Points on a hilly landscape, in no order, each with its height.
From any point a ball takes the steepest step (drop divided by distance) to one of its 3 nearest points. It stops when none of these is lower. Distance is the straight distance between rows; heights are no part of it.
j_495: [109  96 178 112 181  97 112 109 105]  (h 24.5)
j_869: [142 139  85 127  89 158 129 159 129]  (h 59.5)
j_175: [150 109 182 137 182 114 122 113 124]  (h 35.3)
j_265: [131 120 164 137 154  85 147 109 143]  (h 51.4)
j_603: [103 139  46 113  75 203 127 106 113]  (h 32.8)
j_859: [150 119 159 137 158 102 143 110 151]  (h 59.1)
j_44: [166 138 135 149 128 125 162 125 170]  (h 86.6)
j_80: [131 118 135 121 123  96 104 144 111]  (h 31.3)
j_286: [102 125 163 140 144  77 154 102 140]  (h 38.8)
j_619: [135 148  60 119  83 192 151 140 135]  (h 39.8)
j_422: [126 117 180 137 174  98 133 101 136]  (h 40.8)
j_196: [131 127 127 133  81 110 146 118 137]  (h 57.9)
j_496: [ 61 144 190 129 213 120 123  47 149]  (h 46.6)
j_998: [163 135 114 138  99 152 154 143 158]  (h 40.6)
j_972: [165 137 113 134 121 140 126 168 140]  (h 19.5)
j_77: [ 75 161  21 129 114 224 110 128 104]  (h 45.1)
j_185: [116 105 168 123 149  76 118 117 119]  (h 18.3)
j_740: [116  94 189 114 193 105  91 115 113]  (h 19.7)
j_395: [ 99 114 161 114 133  70 129 116 110]  (h 5.6)
j_765: [118 135 197 145 201 124 135  75 143]  (h 41.2)
j_959: [ 81 122 166 120 152  61 144  90 129]  (h 20.4)
j_903: [131 126 116 125  90 108 116 139 117]  (h 65.3)
j_223: [147 130 110 134  81 134 147 139 145]  (h 49.7)
j_506: [121 164  48 124  95 187 114 166 108]  (h 38.7)
j_853: [ 78 114 192 127 178  69 128  90 127]  (h 33.4)
j_819: [157 125 123 125 112 126 130 152 124]  (h 45.4)
j_743: [166 140 108 136 136 149 120 182 137]  (h 6.6)
j_456: [125 107 175 136 163  87 123 114 123]  (h 30.4)
j_892: [117 150  45 119  89 200 124 151 119]  (h 35.2)
j_144: [131 140  93 123  87 123  97 164 107]  (h 69.0)
j_480: [114 103 156 115 143  75 109 137  99]  (h 12.8)
j_849: [158 141  98 125 134 145 100 180 130]  (h 20.3)
j_935: [163 126 137 131 146 122 118 166 127]  (h 51.0)
j_492: [113 145  45 111  84 213 136 129 113]  (h 33.7)
j_89: [156 106 163 136 182 123  92 143 110]  (h 28.3)
j_305: [123 105 146 119 144  87 111 140  97]  (h 16.3)
j_169: [125 116 126 122  95 100 109 144 107]  (h 48.8)
j_167: [127 128 115 130  82 101 138 126 122]  (h 45.3)
j_822: [138 124 125 131 104 104 133 132 127]  (h 63.5)
j_899: [149 125 138 137 111 106 150 125 138]  (h 75.5)
j_570: [133 111 152 124 135  94 125 130 124]  (h 50.5)
j_487: [135 101 152 122 168 103  95 144 104]  (h 26.8)
j_184: [161 126 146 152 136 119 151 131 157]  (h 87.3)
j_749: [ 79 135 196 142 206 109 128  62 153]  (h 42.1)
j_688: [146 133 102 127  85 163 164 124 154]  (h 33.8)
j_752: [139 130 161 147 137  93 161 104 155]  (h 59.8)
j_648: [ 98 111 194 126 180  91 128  87 128]  (h 33.9)
j_308: [125 154  64 121  73 173 116 149 110]  (h 46.5)
j_399: [147 126 136 120 142 108 107 156 118]  (h 48.7)
j_267: [127 125 102 125  76 128 134 129 121]  (h 20.2)
j_69: [131 134 112 126  65 132 148 110 143]  (h 55.5)
j_431: [126 102 186 126 197 120  87 113  97]  (h 23.1)
j_690: [124 127  84 123  63 151 131 128 132]  (h 19.3)
j_304: [141 156  77 124 102 174 120 177 131]  (h 64.1)
j_396: [ 92 174  36 119 113 216 129 158 121]  (h 40.4)
j_3: [153 130 163 159 153 111 163 107 172]  (h 66.5)
j_224: [ 92 106 207 119 208 124 107  73 112]  (h 35.5)
j_477: [ 93 118 199 134 209 133 123  64 124]  (h 37.7)
j_336: [134 152  51 118  93 200 134 155 123]  (h 37.1)
j_470: [136 134  90 122  75 169 159 124 142]  (h 27.7)
j_53: [128 143  79 120  86 149 105 163 111]  (h 59.3)
j_298: [120 130  70 115  61 192 152 107 132]  (h 31.2)
j_616: [140 169  62 132 128 191 121 184 140]  (h 69.9)
j_831: [138 133  99 123  85 137 121 142 115]  (h 44.5)
j_461: [161 136 122 131 114 152 135 158 141]  (h 29.1)
j_216: [ 96 106 188 121 186 100 125  82 125]  (h 31.1)
j_940: [118 114 160 132 127  83 139 120 124]  (h 29.3)
j_115: [154 133 131 144 105 107 158 127 160]  (h 81.2)
j_243: [157 125 121 125 125 121 112 172 127]  (h 39.6)

Call two points neighbours if one is among the 3 nearest of the other. Go from one point of each pair to the other, from neighbour to neighbour, staying as low as possible. Name the highest point that can't be avoided.
j_743 / j_740 => j_399
j_740 / j_395 => j_89
j_690 / j_743 => j_998

Where does a ball stop that starts at each point below?
j_506 => j_690
j_286 => j_395
j_869 => j_690
j_487 => j_395
j_169 => j_395
j_223 => j_690
j_616 => j_690
